A landscape with many valleys, sampled at points; each row gives a point and its height.
A ball rolls from a point to the lowest of its 3 nearest points, and stops where none of them is lower. Distance is the straight distance between rows; heights are no part of it.
K909 h=41.4: [ 20  29   8  -3 -37  34 -54 -22 -19   5   6 -50   3  13]
K254 h=22.2: [ 35   2  28  18  -8  39  -4 -30  -3 -39  -1 -43  40 -21]
K284 h=44.1: [ -8   6  -2  -9  16  10 -60   0 -39 -10  -9 -34  -9  -2]
K660 h=39.7: [ 38  17  14   4 -47  25  -7 -23  18 -27  19 -37  32  16]
K569 h=49.7: [-15  45 -18 -18   0 -11 -45  23 -27  38   3 -49 -30 -20]
K977 h=33.1: [-15 -31 -31 -14  -1  -2  65  -2  -3  33   3  17  25  30]
K777 h=52.5: [ -4  19   1  12   8 -21  49  11  25  -1 -13  46 -42   5]
K369 h=42.5: [ -9  22  14  16  27  -8  23  10  41   2 -23  64 -61   1]
K521 h=20.5: [-27  30   3   4  15 -14 -32   7  -4  33  -7  36 -73   0]
K501 h=11.1: [  0 -20 -26  -5 -18  28  54 -12  -2  30  23  -2  56  38]
K699 h=44.0: [  4  31  -3   8 -28  13 -39 -12 -30   1   0 -26 -15  15]
K661 h=48.1: [-19 -62 -24 -25  26  -4  43  10   1  24 -12  21  29  13]
K584 h=50.0: [  3  14 -19  10 -31  15  77  -4  22  35  32  15  18  24]
K556 h=59.1: [ -7 -38  -3 -17  27 -30   1  23   4 -31 -20  10   9 -11]
K399 h=45.4: [ -6  -7   1  -1  12 -15 -32   4 -21 -32 -14  -7  -8   5]
K838 h=34.0: [-24  27  15  12  35   0 -15  10  29  13 -18  65 -76  -1]
K747 h=41.9: [-16  47  -4  12 -21   1 -27  -2 -23  29  -1  -6 -48  12]
K990 h=28.4: [ 29  -4   7  -7 -12  31  31 -14  15 -13   7 -40  64  -3]
K668 h=43.5: [-22   1  18  12  23 -31 -18  19  27  12 -10  76 -64 -12]
K527 h=62.0: [ 23  31  -4  14 -44  -3  25  -9  11 -14  15  -8   3  19]
K394 h=34.8: [ 45  -6  45  15 -13  54  14 -53  28 -23  27 -52  55 -40]
K63 h=27.5: [  4 -26 -18 -12   9  15  47   0   1   4  -1 -20  54   9]
K122 h=75.5: [ -1  -5  -9  -5   1 -33  14  11   0 -24 -10   7  -3   6]
K692 h=46.8: [-19 -57 -27  -9  15  26  47 -15 -17  24   0  17  42  42]
K298 h=67.2: [ -4 -27  -9 -16  17 -16  31  15   2 -20 -17  -2  21  -1]
K671 h=45.6: [ -4  31  -2  24  -8 -15  13  -4   0  -7  -4  27 -40  13]
K943 h=75.1: [-14 -55 -10 -25  21 -51  13  39  25   5 -13  37   9 -16]
K922 h=36.6: [ 14 -10  15   4  14  12  -3 -10 -12 -48 -16 -28  26 -15]
K639 h=32.3: [ -2  27   1  -6  -5  32 -62   1 -38  13  -3 -61  -3  -8]
K455 h=57.5: [-20  -7   2 -26  49   6 -74  20 -43   9   4 -36 -12 -37]
K506 h=19.5: [ 34   9   9  -9 -53  30  23 -24  42  -4  46 -35  51  13]
K643 h=19.1: [-30   4  -3  -4  18 -32 -53  14 -13  25   1  29 -54  -5]
K493 h=10.2: [ 15 -31  -3  -6   4  52  42 -18   1  10  14 -37  73  -4]
K972 h=19.3: [ 18   2  43  26   5  42 -25 -44 -23 -35  -4 -43  21 -45]
K273 h=20.6: [-12  22  -6   4 -10 -15 -26  -1 -20  -2  -8   5 -33  12]
K386 h=58.7: [-14  11   2   7   5 -33   3   8   8 -12 -13  41 -47   3]
K375 h=39.6: [ 21   7 -10  -2 -45  22  47  -5  32  20  44 -18  52  22]
K209 h=59.8: [ 19  38   2  15 -54  12 -17 -21  -7  -5  13 -11 -14  27]
K588 h=42.6: [-18  28 -12 -20  13   4 -57  22 -36  29   0 -54 -12 -20]
K684 h=61.0: [ -1 -29  10  11  18 -61 -33  34  27   8  -3  83 -28 -27]
K745 h=69.1: [-12 -31  -4  -8  15 -47 -16  22   8 -24 -14  29 -17  -3]
K781 h=58.5: [-10 -12   4   3  15 -49  22  20  34   4 -12  62 -38 -17]
K748 h=21.2: [  1  12  21  11  14  43 -53 -19 -40 -13 -10 -51   6 -27]
K8 h=50.6: [-14 -14 -21  -5   7 -18  70  10  17  33  -1  39  -2   8]
K356 h=11.4: [ 25  11  29  17  -9  46 -43 -34 -22 -24  -1 -49  19 -12]
K742 h=51.0: [ -1 -30   8  -9  29 -16 -13  13  -7 -47 -17  -3  11 -12]
K704 h=72.1: [ -9 -37   3  -6  22 -54 -70  31   6   2   0  61 -23 -17]
K483 h=30.8: [  6   0 -20  -3 -23   1  55  -5  10   9  14  -9  37  21]
K243 h=65.5: [  4  19 -15  11 -15 -14  66   4  17   6   5  20  -7   7]

Where does a ball stop that starts at each point below?
K243 -> K501
K747 -> K643
K394 -> K356
K209 -> K356
K922 -> K356
K838 -> K643
K386 -> K273
